Points, in no order, along strands that fork, close into loops and pass close to each other.
In the rows, zero is written as 128.
Points whose rows are less than 119 apart are linked; no others are. Some points are linked to none.
nal: [125 102 113  67 170 107 164  94 105 171 179 116 129 112 131 129 121 146
 120 153  95 142  88 142 124 123 167 121  98 108 142 144 138 121 140 129
 122 122 153 166 130 128 127 149 115 130 137 136 156 171 101 179 116 133
  99 126 127  77]
pek: [ 87 125 104 132 126 121 201 147  95 150 154 136  91 109  69 127 111 127
 147 121 110 116 108  98  35  56 202  77  96 108 129 108 129 106 177 175
 121 160  75 157 106 168 169 100 178 109 118 166 148 128  84 170  65 101
  83 110 131 110]
luzif: [107 133 112  78 131 123  84 172 137 126 128 163  85 145  97 151 109 167
 115 115 107 147 151 160 125  78 172 110  91 110 102  82 161 158 133 112
  58 162 140 138 145 121 144 134 171 131 149 166 189 186 105 157  79 107
 109 113 138 127]
lon: [ 87 117 105 100 137 110 174 141 110 160 163 130  96 111  74 132  93 151
 141 125  95 124 106 124  59  63 207  80  84 114 123  96 131 107 163 148
 124 155 102 177 120 161 152 118 172 107 128 164 187 158  75 172  61 103
  85 114 125 107]
niz: [139 127 136 100 115 142 101 131 147 134 122 107 133 160 128 148  86 141
 150  96 107 141 132 158 144 116 108 132 119 140 108 124 129 141 133 109
 119 132 163 146 134 135 114 146 135 108 137 139 142 161 114 113 141 144
 135 112 128 119]
Mora: [102 147 109 109 110 120  80 183 133 109 114 174  74 146  96 154 120 143
 105 113 112 143 157 136 102  79 162 105  98 107 106  74 156 156 133 121
  58 173 127 107 134 119 154 114 179 128 146 174 179 169 110 138  67  83
 102 113 134 143]
nata: [154 121 151 129 134 124 121 111 150 156 147 133 150 122 152 110 157 157
 118 153 148 114 122 121 165 198  98 157 161 147 174 190 119 129 148  98
 162  49 146 149 141 134  90 135  93 155 102  63 109 118 135 114 208 172
 148 120 146  84]
tepek: [153 106 149 116 146 121 131  95 148 160 143 106 167 124 163 121 122 143
 138 129 131 123 112 130 163 178 101 157 158 147 168 191 113 128 153 101
 168  64 163 176 143 139  87 161  95 140 111  85 112 126 119 123 202 169
 152 118 149  69]
pakos: [169 138 140 158 117 164 141 110 137 112  80 103 135 152 155 125  90 121
 183  72 150 119 133 114 110 121  48 114 171 148 136 153 124 140 132 137
 173 119 119 136 138 157 117 119 138  86 104 114  70  83 142  97 197 176
 152 114 158 138]
Nagi: [170 127 120 111 110 140  74 182 160 103 117 154 125 144 118 158 140 153
 116 108 129 134 181 192 207 140 117 177 119 165 113 108 135 181  79  83
  72 135 179 111 131  92 101 130 136 145 156 119 148 194 152  86 103 145
 161 104 115 128]
Zoz: [120 125 155 135 154 108 161  90 126 147 156 117 148 112 154 101 141 114
 127 166 126 127  95 100 131 174 122 133 143 120 162 174 118 105 152 134
 167  81 125 146 127 126 111 156 101 129 101 105 125  98 110 154 169 135
 108 136 131  91]
Sumal: [ 93 107 104  75 151 100 143 135 113 168 176 138  95 120  86 141 110 160
 121 139  89 137 105 140  95  76 204 102  79 111 117  91 142 126 139 133
 112 159 125 163 130 144 153 121 149 125 148 165 196 180  95 177  65  91
  87 120 124 109]
gusek: [152 120 149 117 146 112 140 115 140 155 155 145 142 120 146 102 176 145
 103 172 143 124 117 113 173 201 118 152 149 128 170 188 128 119 154 111
 154  57 143 144 135 126 100 134  94 160  99  79 115 112 129 137 189 163
 125 132 141  87]
zin: [170 124 115 152 130 172 200  80 125 103  83  69 164 149 121 129  53  97
 224  94 148 114 150 113  80  80  81 126 164 146 102 116 100 100 110 164
 172 152  88 168 135 181 149 124 162 103 105 131  60  68 126 115 167 171
 147 108 156 153]
Tar: [ 94  98  90 103 120 103 121 110 124 152 171 102 141 129 113 154 136 134
 112 160  80 123 117 160 123  83 188 164  83 110  80  55 122  99  54 125
 137 180 133 152 112 130 154 115  98 129 168 167 193 173 130  98  51  54
 127 151  86 177]
Zezu: [ 74 118 122 130 147 112 192  96  83 144 171  93 128  96  93 115 118  96
 127 161 111 114  85  92  66  93 203  97  98 107 135 125 110  84 146 176
 160 142  80 146 106 144 158 121 118 113 125 156 155 121  87 174  87  99
  81 134 111 110]
Musot: [ 94 142 112 133 124  96 129 155 109 128 136 161  91 105  96 122 157 115
  82 137 114 144 105  97  88 101 180  88 102  98 132 109 137 113 162 158
  89 161 114  90 121 118 174  89 147 132 135 154 154 128 123 159  64  84
  81 139 106 130]
petep: [133 134 130 107 104 154  76 169 145 124  91 138 100 166 111 154  77 149
 138  80 119 136 165 153 125  83 110 107 114 135  94 102 149 157 133 112
  89 150 135 128 135 135 131 133 169  98 131 169 155 157 116 120 125 139
 130 105 152 149]
Nede: [148  84  90  95 141 135 129 108 128 147 174  98 172 133 160 160 135 157
 153 144  99 123 133 178 190 118 157 204 119 151  87  97 121 131  48  96
 105 132 207 155 113 100  92 168  67 148 164 112 131 203 152  83  99 117
 186 132  97 144]
Godit: [115 144 116 180 109 125 109 148 117  95  88 172 104 108 132 104 197  85
  85 138 150 154 133  81 100 131 119  95 135 104 126 109 138 110 122 167
  97 157  86  50 117 109 169  80 129 147 146 131  98  69 167 135  76  69
 106 162  98 194]
pemul: [114 119 118  91 152 110 164  95 113 164 168 104 134 118 113 126  91 136
 147 141  94 134  84 132 100  97 174 110  88 111 135 130 128 112 152 138
 143 128 134 177 123 146 134 147 128 113 130 149 164 151  87 168 116 124
  97 120 124  91]
riz: [121 139 130  79 138  98 131 177 130 142 135 185  66 122 106 132 166 160
  87 142 115 143 120 141 139 122 163 101 111 114 154 145 163 166 179 116
  69 127 155 126 138 108 127 119 163 157 125 127 160 168 122 181 110 154
  91 119 147  64]
zeve: [126 123 106  63 131 122  85 176 139 129 129 156  88 152 102 153 119 173
 114 118 102 147 171 185 152  91 162 134  92 111  89  87 166 173 114 100
  51 166 152 137 155 114 131 144 159 135 163 162 194 205 119 143  81 114
 123 105 136 133]
zez: [ 81 137 109 111 123  94 121 162 117 133 144 164  90 112  84 137 143 140
  92 134  97 141 116 114  90  85 192  93  96 100 115  89 143 129 149 143
  81 164 123 115 124 131 169 100 156 137 146 170 174 157 117 162  50  78
  84 129 116 128]
Foner: [ 98  97 123 120 163 124 139  58 118 148 183  42 211 112 191 148 108 103
 153 174 110 107 100 148 143 149 152 198 120 127 102 109  87  88  46 116
 184 123 148 165 114 107  91 188  57 136 144 121 121 147 127 109 135  95
 177 153 107 146]
kural: [143 124 104  73 130 119  99 156 136 126 143 155 112 147 114 156 138 169
 120 130 100 143 150 174 168 104 165 154  95 124  99  84 150 159  95  98
  61 161 171 126 136 103 130 136 141 143 160 147 184 199 129 130  75 116
 130 117 113 130]
vige: [167 112 133  89 126 145  86 158 158 132 122 139 133 145 131 147 124 169
 127 110 122 135 168 187 202 143 114 164 125 164 126 136 144 179 111  87
  88 126 185 144 137 102  91 150 128 146 152 119 145 200 142 107 133 176
 165 104 126 107]
nesu: [ 97 132 135 166 122 131 122  80 118 103 139  74 205 112 168 146 114  85
 156 161 127 115 107 128 145 154 123 170 137 128 109  99  89  91  65 123
 176 125  98 129 102 113 108 160  73 139 134 132 111 108 129  97 134  84
 164 164  94 177]
moku: [ 98 126 131 162 121 123 107  99 118 100 142 101 197 105 160 137 146  87
 122 175 130 117 109 133 170 170 135 178 134 131 104  93  87  95  58 125
 158 138 108 105 107  96 107 151  63 157 141 124 116 116 153  93 107  73
 160 175  81 187]
vukov: [160 131 154 155 110 142 110 121 153 144 109 134 130 136 152 118 127 148
 133 110 158 120 136 114 144 174  55 136 167 149 166 173 138 139 154  99
 158  75 133 133 140 146 110 120 107 118  98  82  94  96 139  91 213 173
 155 118 153 109]
zaz: [105 111 145 138 160 125 144  49 117 139 169  30 213 113 185 141  83  96
 169 166 121 107  98 132 127 155 135 175 132 122 116 122  79  87  69 116
 205 115 132 173 119 124  89 191  65 135 123 124 122 126 108 122 161 109
 167 143 117 131]
Sul: [100 129 161 162 156 130 144  54 119 117 150  45 229 102 186 137  81  84
 182 162 137 110 106 116 133 166 118 161 156 131 127 126  72  84  81 113
 216 106 112 166 120 130  85 187  76 138 112 120  97  98 107 112 169 119
 171 150 121 138]
Zufed: [144 136 143 169 112 124 116 148 130 109 121 167 130 109 134  88 192 117
  90 167 175 135 143  88 158 199 102 139 147 113 146 151 121 103 131 136
 135  79 107  71 120 115 124 108 102 167 105  86  92  64 154 119 157 113
 120 166 109 169]
ruka: [107 107 121 104 171  86 161 113 112 151 169 152 117 101 119  93 178 124
  63 175 120 141  96 105 141 152 187 134 117 106 151 155 124 101 156 157
 115 116 131 109 129 101 130 119 109 159 131 133 150 129 129 182  96 109
  79 157 108  83]
duva: [156 130 157 133 114 147  93 141 155 147  89 129 115 156 135 125 121 149
 124  78 145 112 142 134 150 149  58 125 161 161 155 174 139 162 156  90
 138  97 144 137 141 136 110 120 133 114 104  97 112 122 144  89 209 202
 159 112 157  98]
fizis: [ 81 138 116 142 136 106 197 152  82 138 150 143  78  97  87 107 138 109
 127 128 127 122  90  83  31  87 198  65 107 100 143 130 131 115 191 185
 120 149  85 125 104 158 169 104 171 114 113 151 126 110  99 169  80  98
  80 123 123 101]
guki: [157 117 130 129 116 181 106 128 144 122  87  71 149 163 122 156  25 132
 176  59 129 123 164 152 127  87  81 110 137 165  83 110 106 133 125 116
 158 140 159 174 136 155 107 141 148  90 121 158 124 146 121  89 161 171
 160 106 142 170]
lok: [137 116 135  78 126 167  93 158 143 143 100 104 116 161 106 148  49 154
 146  79 118 130 170 183 139  87 114 101 107 141  86 119 139 158 140 101
 117 145 159 186 167 146 107 163 161  96 134 171 171 179 102 123 141 167
 146  95 158 135]
mabol: [148 131 137 175 116 119 112 149 132  93 117 161 157 104 134  85 200 114
  80 180 185 128 160  97 179 216 127 158 152 118 132 143 108  91  94 124
 139  71  97  56 117 107 111 113  88 186 119  76  95  67 166 114 150 102
 135 178  95 179]
kera: [172 137 141 157 120 172 151 115 142 107  77 120 113 149 155 116 104 130
 186  71 170 109 138 118  96 123  38 110 176 150 144 157 137 147 130 145
 184 125 103 116 154 159 129 101 153  73 102  98  58  58 156  95 194 186
 157 112 180 133]
zubak: [150 132 153 154 134 143 156  78 126 133 118  71 166 132 166 125  84 110
 189 110 143 110 123 109 120 138  81 128 169 140 146 165 106 117 139 127
 189  94 127 167 144 159 102 158 116 101  94 111  96  89 103 101 209 164
 150 123 141 103]
Lifa: [149 130 134 140 107 161 103 112 143 114  95  76 165 155 134 155  51 119
 172  75 132 127 142 147 141 102  86 125 141 163  98 106 113 133 104 124
 154 127 147 146 125 146 107 140 130  95 130 148 111 136 131  83 158 140
 161 120 130 170]
Reva: [117 144 110 184 102 138 108 135 121  67  84 169 119 110 140 125 178  73
 116 129 146 148 131  85  90 124 103  99 136 108 119 103 138 121  93 175
 118 173  78  56 110 112 172  74 135 131 154 139  84  66 171 125  68  64
 113 156  96 215]
zaf: [148 150 138 126 101 144  84 161 148 113  93 152 101 164 126 145 108 144
 123  89 122 137 159 141 137 119  88 119 126 147 125 119 152 162 133 111
  88 138 140 108 132 122 130 119 149 107 128 144 132 147 130 112 138 144
 135 113 146 127]
diz: [149 106 137  66 132 153  94 153 138 149 120 117 128 149 123 151 102 163
 131 102 116 141 160 187 178 127 106 138 120 147 111 137 145 179 134  82
  97 136 188 167 157 123  97 163 137 126 148 135 160 200 119 125 145 186
 163  99 138  99]
Dugeb: [149 138 163 166 134 139 160  90 125 140 121  96 147 126 162 109 110 123
 171 119 151 115 117  97 115 156  79 119 170 129 163 174 123 119 156 124
 187  86 117 154 136 156 108 150 110 103  85  98  90  80 112 116 215 164
 139 115 147  99]
pulob: [167 121 149 152 106 144  87 129 155 138 101 134 150 130 141 121 125 152
 119 105 167 106 141 123 167 188  56 158 175 171 167 173 129 149 131  89
 163  58 137 128 133 144  95 123  99 141 108  64  81 105 152  68 223 172
 177 118 146 120]
zeki: [131 137 172 162 144 125 164  95 122 147 136 115 141 109 165  88 140 125
 152 161 161 106 107  83 119 191  89 128 171 120 163 192 120 109 156 120
 200  63 104 137 137 150 104 158 101 115  70  86  94  56 116 121 224 153
 132 127 150 102]
gil: [104  95 103 114 144 132 129  63 127 152 174  51 210 123 177 162 103 113
 162 156 112 111 108 168 148 131 147 201 116 134  87  98  92  98  45 111
 172 122 174 171 113 114  97 182  52 138 156 115 120 164 142  88 124  95
 188 140 104 152]
donep: [118 148 101 161 101 143 109 162 123  82  98 166  82 133 117 141 143 108
 136  94 128 146 142 108  51  72 123  85 119 108 108  82 147 146 118 167
  96 193  85  77 112 133 181  70 189 108 148 167 109  95 145 146  58  83
 108 119 140 191]
Med: [183 132 138 133  98 141  75 173 167 114 103 159 125 150 120 138 147 152
 103 109 151 121 178 160 197 167  84 160 142 179 147 148 136 175 115  74
 105 102 156 106 123 109  98 105 131 147 127  84 123 161 154  83 155 173
 158 111 137 121]
noge: [151 125 143 112 105 168  57 176 155 110  64 140 104 176 116 152  94 138
 103  74 146 120 192 171 161 117  66 120 137 170 118 136 153 197 129  90
  94 134 154 120 152 121 113 132 150 103 125 146 143 163 132  85 163 191
 173  97 162 126]
Nog: [167 145 123 166 132 165 184  99 135  92  77 129 114 146 142 106 114 116
 203  93 177 102 122 129  75 118  41 109 175 141 145 152 130 135 120 164
 186 139  82 112 164 165 142 101 165  83 105  90  48  26 157 120 182 187
 148 106 184 142]
zal: [105 151 131 156 124 114 169 131 102 127 134 145 100 112 125 107 148 103
 136 137 129 127  97  88  69 107 133  86 131 104 147 141 132 118 176 168
 137 138  91  98 116 143 154 106 143 111 114 133 103  79 125 150 114 106
  90 129 130 128]
buk: [166 143 124 118 105 133  70 186 158  97 102 168 109 156 114 147 136 150
 101 106 136 140 183 168 188 133 110 154 119 154 130 107 143 174 102  93
  63 138 160  94 125  98 119 120 149 139 136 130 151 174 144 101 104 142
 138 107 121 133]
duda: [138 139 161 159 133 119 139 114 132 148 130 146 119 113 149  90 165 133
 121 149 154 111 109  91 131 190  84 131 161 120 173 181 136 113 165 119
 164  58 115 121 132 140 115 130 105 125  83  75  94  71 130 119 219 151
 122 132 150 108]
pev: [156 121 112  87 132 120 110 145 137 130 143 141 129 140 129 144 145 162
 124 139 105 146 140 167 177 128 144 163 111 133 114 110 139 154 105  97
  81 139 178 132 129 105 116 135 123 146 155 134 153 194 137 128  94 133
 139 119 114 118]
dogap: [122 143 147 141 135 112 158 100 120 143 137 123 132 126 143 109 124 115
 145 137 123 128  97 110 114 139 122 115 131 121 150 161 128 121 164 139
 146  97 122 144 129 135 127 139 120 115 106 124 123 104 106 143 166 137
 102 127 136  89]
zibi: [147 140 124 174 129 163 210  74 119  81  92 102 151 137 129 119 111  94
 222 117 159 108 128 110  68 104  74 119 162 120 129 131 107 110 103 178
 179 154  58 129 139 173 159 116 160 107 112 116  48  30 144 131 142 154
 137 123 158 160]
bolir: [102 106 104  74 151  92 144 114 109 157 171 140 111 113  98 138 129 148
 100 151  88 143  97 138 116  95 198 125  83  99 121  96 137 121 132 130
  99 154 144 144 128 128 151 124 129 132 150 160 181 174 110 170  67  94
  89 131 115 108]
sig: [ 56 124 121 150 143  96 164 133  83 130 154 125 100  80  93 102 171  87
  57 155 131 128  92  74  85 111 215  79 107  91 138 124 119  82 161 192
 133 162  84  97 113 117 175 103 128 132 144 160 146 108 121 178  60  68
  83 158  92 110]
taser: [190 129 138 142  94 135  86 169 166 110 113 168 143 134 117 135 157 155
 106 123 163 115 177 145 201 186  90 169 149 178 147 159 125 162 106  82
 119  81 148  98 113 112  88  98 113 165 122  61 109 141 169  70 165 161
 159 116 133 129]
Mibi: [139 128 142 104 124 135 112 114 139 155 131  98 140 149 137 137  95 144
 143 101 107 134 121 146 141 126 109 129 128 140 134 143 127 133 148 110
 137 113 161 168 137 140 113 154 131 110 134 129 141 152 110 121 165 160
 128 107 134  97]
Mitoz: [ 73 132 119 137 142  87 155 144  95 134 147 151  87  92  91 102 169 104
  57 148 120 136  96  86  94 117 195  89 105  96 148 131 131 105 172 176
 109 147 107  93 120 117 168 100 135 142 134 151 146 124 124 179  64  82
  77 149  95 102]
pofal: [154  84  87  80 144 123 143 115 111 151 178 109 154 126 156 151 156 162
 131 158  97 127 135 169 183 110 178 193 109 136  90 100 133 133  53 103
  85 145 197 144 105  98 103 150  76 153 168 122 150 206 155 102  79 115
 161 136  90 149]
surep: [169 130 136 159 125 174 177  86 126 104  84  81 152 148 141 126  67 109
 214  86 153 117 139 112  92  99  68 117 170 149 119 143 108 119 126 157
 179 137 108 154 139 171 131 123 152  88 102 124  66  69 134 106 186 178
 152 107 159 140]
bep: [107 121 143 164 145 115 127 125 116 106 141 127 187  97 152  86 182  97
  81 190 163 122 130 107 185 219 157 183 146 117 117 124  90  66  79 120
 157  98  94  85 108  86 102 142  75 192 130 103 116  82 158 134 119  96
 142 192  88 160]
nupas: [ 98 152 116 152 125 114 185 151  98 136 135 155  76 113 107 110 149 118
 137 124 130 121  98  89  39  89 157  74 123 109 144 138 149 128 192 174
 117 146  93 106 116 147 166 103 172 106 116 137 114  90 117 167  92 114
  84 116 140 108]
vom: [114 144 106 121 108 108  83 169 131 109 129 159  96 135  94 154 136 141
  98 123 102 146 146 143 128  91 164 132  92 112  97  64 140 149  99 118
  63 176 137  99 126 110 163 106 152 140 157 170 185 166 125 124  52  69
 106 123 112 160]
Lesan: [142 137 124 123 104 154  89 122 146 123 110  95 143 161 126 164  67 134
 153  87 111 139 144 152 137  99 102 129 121 148  93  92 124 130 106 120
 137 141 147 141 123 134 124 136 141 104 141 158 138 155 123  97 132 124
 143 118 120 169]
fovu: [147  99 106  86 139 112 131 123 123 140 164 132 146 133 139 137 155 160
 121 154  96 139 125 161 179 127 161 182 110 131 109 103 131 132  82 108
  87 141 178 135 115  98 115 135  96 148 153 130 151 190 142 123  83 115
 143 130  95 126]
Ker: [ 98 128 122 121 144 106 183 101  95 149 165 115 120 105 101 119 112 119
 130 151 107 122  86 105  81  93 187  97 101 111 142 134 124 103 161 161
 145 130 102 150 116 147 149 132 138 115 125 151 153 126  82 167  99 103
  83 127 119 101]
kotub: [117  86 115  78 185 106 172  71 109 171 197  94 153 109 150 117 128 130
 121 169 102 143  77 131 133 136 166 140 104 113 149 154 127 109 129 136
 140 115 149 172 130 125 119 166  98 128 130 123 147 164 101 176 128 134
 104 134 123  77]
bop: [120 151 133 118 123 117 150 136 119 149 138 147  93 137 114 121 114 138
 142 110 113 129 101 121  85  99 143  86 117 113 144 145 152 135 186 139
 112 128 121 139 129 146 144 127 160 108 116 136 141 128 100 156 133 144
  95 118 150  86]
lidi: [101 122 117  96 145  88 144 112 112 144 162 143 114 111 115 122 154 132
  89 161 102 141  95 120 128 122 180 122 100 103 141 120 124 115 151 147
 111 140 135 118 124 112 146 122 126 142 143 147 164 153 117 169  79  97
  94 143 103 101]
Muduk: [135 141 140 122 124 129 142 114 125 146 129 117 126 139 134 128  98 132
 149 114 110 131 106 125 109 106 117 104 125 129 142 145 125 130 168 130
 136 120 134 154 130 146 128 138 138 107 113 129 129 126 108 136 155 143
 107 119 139  98]
Vapos: [141 122 152 133 144 134 140  78 136 150 140  75 175 129 160 122  93 130
 161 124 121 122 112 123 144 155 101 140 149 137 154 161 100 115 143 115
 179  81 152 179 144 144 101 174 105 114 114 107 118 125 108 117 195 154
 144 117 136  90]
kisuv: [101 116 132 134 168  83 149 119 116 134 156 144 128  95 115  80 193 112
  50 184 143 141 114  96 164 182 188 143 128  95 146 153 120  88 149 154
 127 104 117  88 119  90 127 117  95 172 127 119 140 101 144 173 110 104
  89 175 100 106]
sosas: [170 118 140 155  98 145  80 144 172 113 108 141 162 126 138 142 127 148
 123 106 163 110 168 136 190 189  68 173 166 184 154 155 115 148 113  85
 137  72 148 117 124 126  88 118  96 151 121  67  91 126 165  60 195 165
 183 116 142 126]
rufe: [160 156 129 140  95 128  73 177 158  96  88 177  97 150 126 143 145 129
 107  96 134 133 172 145 155 137  90 130 129 149 137 118 147 166 115  98
  73 134 139  82 118 102 131 101 146 132 129 129 130 145 146 101 122 132
 127 119 137 145]
mig: [107 150 135  87 134  96 142 173 124 150 132 177  50 129 110 125 151 159
 104 120 119 133 112 135 106 107 157  74 109 116 159 147 175 163 202 120
  74 128 139 131 141 120 139 135 173 131 107 125 158 145 108 176 126 159
  87 116 162  57]
Laved: [113 154  93 171 107 131 109 167 120  86  98 180  78 120 122 127 175  95
 113 103 133 149 135  93  49  91 122  77 122 102 114  94 147 143 123 177
  94 191  85  56 119 128 185  59 182 130 152 147  94  82 161 146  48  66
 102 128 126 190]
Dato: [ 95 116 142 163 143 114 123 102 118 105 144 101 196 100 168 104 171  87
  97 191 147 118 119 121 179 202 151 189 143 116 105 102  80  76  62 121
 163 127 102  92 108  76 101 150  61 173 143 118 118 104 157 117 107  82
 159 198  82 168]
pilup: [ 85 133 138 155 145  93 145 123 105 128 135 144 118  95 119  83 187  92
  66 167 141 136 107  83 127 160 171 112 131  95 145 139 122  80 159 168
 132 123  94  86 118 104 150 111 110 154 131 129 129  86 140 167 104  85
  93 171  92 125]
Nok: [158 126 151 128 104 158  70 169 162 128  72 134 105 167 126 134 103 148
 105  73 151 119 170 155 164 141  58 126 155 174 139 159 151 183 137  87
 113 116 149 123 141 132 106 118 141 114 117 111 120 146 143  83 191 203
 171 104 163 110]
Radob: [ 97 143 160 181 138 143 129  69 113  99 135  69 212 100 182 138 100  85
 181 160 141 111 108 103 131 162 106 151 166 126 115 114  79  91  69 117
 205 115  87 141 110 125 100 174  78 140 116 124  84  82 121 106 169 105
 169 160 114 173]
vevi: [102 150 106 175 108 115 117 169 118  99 106 173  72 100 117 107 190  97
  82 128 129 149 130  78  66 101 142  79 121 103 123 108 141 124 148 175
  88 177  91  58 122 106 181  66 159 142 145 145 106  90 158 150  51  68
  99 145 108 168]
bopof: [ 57 112 114 139 141 109 174 110  77 141 163  99 113  84  77 116 142  89
  83 165 113 113  94  85  73  96 223  95  91  96 131 108 114  76 136 184
 158 169  72 134 109 139 177  99 130 124 138 171 163 123  97 176  52  71
  93 151  93 120]
saz: [134 154 113 171 101 138 105 140 132  83  91 163 113 130 133 139 145  96
 130 106 127 148 133 106  94 115  92 106 131 118 125 101 144 132 107 153
 115 161  92  72 119 128 165  83 143 114 141 141  88  88 157 115  96  91
 110 139 124 197]
lar: [128 125 141 171 122 129 112 132 134  98 130 143 176 100 145 102 178 103
  94 177 168 127 143 105 184 210 124 173 151 130 125 130 102  86  88 116
 154  83 106  76 114  97 103 131  71 178 121  90  99  83 155 114 134 101
 152 176  96 173]
Pusen: [120 107 151 124 175  98 161  95 123 157 170 130 145 105 150  91 159 129
  97 183 142 126  92 105 150 197 133 147 142 116 169 189 116 102 163 131
 168  66 124 141 131 124 108 159  91 145  96  97 121 109 116 162 176 137
 106 149 134  79]
ran: [106 144 103 126 107 106  98 145 126 127 138 155 103 123 100 152 145 126
  94 135  96 139 120 125 113  91 177 122  92  99 102  72 135 123 110 137
  82 177 127 100 123 122 170  98 143 140 156 168 181 156 129 134  50  63
 105 135  98 162]
Fadog: [ 94 148 128 107 123  99 160 169 108 150 140 166  55 121 108 115 143 145
 119 117 120 125  96 109  67  92 169  68 108 106 150 145 155 146 210 146
  91 131 121 126 126 142 148 122 178 120 110 138 141 134 103 177 103 137
  80 123 148  66]
pom: [127 140 131  93 119 149  97 154 137 139 112 129 108 164 106 145  80 154
 147  94 110 135 144 158 126  87 124 108 103 133  98 110 142 149 147 113
 102 147 147 155 146 137 126 141 160 110 134 155 168 167 103 137 126 148
 122 108 146 127]
filer: [149 150 108 165 126 156 218  94 125  82  83 131 118 142 122 114 115  98
 218 106 174 101 117 135  62 111  65 108 165 135 141 135 112 125 119 186
 175 159  64 111 156 181 165 100 184  96 106  97  47  14 149 132 150 169
 133 103 175 145]
Vuzas: [140 147 146 160 124 118 129 141 134 136 122 173 109 118 134  92 179 132
  99 154 164 125 124  91 137 184  94 124 152 112 154 169 143 106 158 130
 144  82 110  91 129 127 128 108 107 140  98  82  91  68 144 126 183 132
 118 145 136 136]
zuzu: [145 110 128  64 126 167  70 170 149 133 100 123 117 162 105 162  84 159
 119  91 119 139 186 196 171 104 109 126 114 147  88 122 149 186 129  89
  93 143 177 167 174 132  98 171 153 111 146 153 174 208 117 110 140 175
 165  91 153 127]
deku: [143 155 111 163 102 151 118 141 131  84  91 150 109 147 129 145 124 112
 157  93 124 141 140 115  70  87  93  95 127 125 105  96 147 143 106 159
 120 180  87  90 113 141 168  80 172  97 142 156  96  90 143 125  92 100
 112 120 142 197]
Bug: [142 134 118 169 120 164 195  71 120  88 105  87 168 133 124 129  85  95
 220 118 140 117 134 106  71  79 102 120 149 125  98 106 107 101 103 165
 171 159  64 152 116 172 163 118 148 105 118 137  69  65 125 125 135 137
 134 120 141 178]
kirel: [ 91 140 137 161 133 106 152 118 102 119 132 141 115 101 126  97 168  91
 104 156 128 133 100  79 101 132 157 104 129  97 138 137 126  97 163 170
 135 132  84  97 111 118 160 108 127 129 128 139 117  79 129 157 108  90
  90 156 104 131]
fede: [146 120 136  85 109 171  61 185 152 120  74 138  96 170 106 153 100 145
 101  82 131 129 199 186 174 115  84 120 127 159 115 134 155 201 136  85
  76 135 163 140 163 126 103 149 158 111 137 144 166 192 123 105 153 189
 171  93 161 114]
vupa: [152 135 141 108 125 118 109 146 143 142 130 156 106 139 126 129 142 154
 117 125 116 128 125 144 162 150 119 136 128 135 156 153 143 153 154 108
  99 111 158 137 136 118 119 126 136 136 123 113 141 153 130 134 150 158
 118 117 138  83]
pere: [132  78  86 104 141 137 131  83 129 149 179  75 186 119 173 163 125 134
 158 150 106 116 125 171 175 124 157 211 121 142  85  92 105 109  39 103
 137 130 195 159 103 102  88 176  48 144 167 110 121 187 152  74 113  94
 193 142  98 153]
tipor: [152 117 138 103 116 174  94 136 146 140  91  85 139 163 111 151  42 141
 156  67 123 128 162 170 132  80  89 113 124 162  85 116 117 147 136 102
 141 136 170 182 152 151 101 154 154  93 126 157 146 165 110  98 149 175
 154  99 147 149]
Ket: [162 141 145 122 109 134  90 160 158 127 110 160 107 152 127 132 155 153
 108 115 134 130 156 150 175 165  96 147 140 154 153 154 146 159 141  88
  96 107 155 122 131 110 113 113 132 143 118 100 131 153 141 103 159 172
 135 114 145 107]
pes: [140 140 133  89 134 101 119 149 137 145 136 164 102 133 116 122 162 150
 102 140 114 144 121 136 154 145 145 128 117 126 156 149 146 148 160 111
  88 117 161 127 135 106 125 118 136 154 130 124 149 156 127 154 122 151
 108 123 130  82]

How many points has the smallest loop of links through each point below? Write none if it is on no loop.
zuzu => 10
kera => 8
bop => 22
lok => 7
pek => 12
Reva => 7
vom => none

A fork is a point with three links, a tip a point with one. Leave the first point through the second and follow the links. Name the first fork or tip that comes.
tepek / nata => Muduk
vupa / Ket => zuzu
niz / Lesan => lok
kural / zeve => kotub
vige / Nagi => pom

Name the points in between on the shortest way along the links from the first point to the second, in order.
kotub / Musot => nal > pemul > Ker > Zezu > bopof > sig > Mitoz
bolir / nupas => Sumal > lon > pek > fizis
Lifa / buk => Lesan > niz > pom > petep > zaf > rufe
Lesan / gusek => niz > Mibi > Muduk > dogap > Zoz > Pusen
nesu / gusek => moku > Dato > bep > lar > mabol > Zufed > Vuzas > duda > zeki > Dugeb > zubak > Vapos > tepek > nata
nupas / ruka => zal > kirel > pilup > kisuv
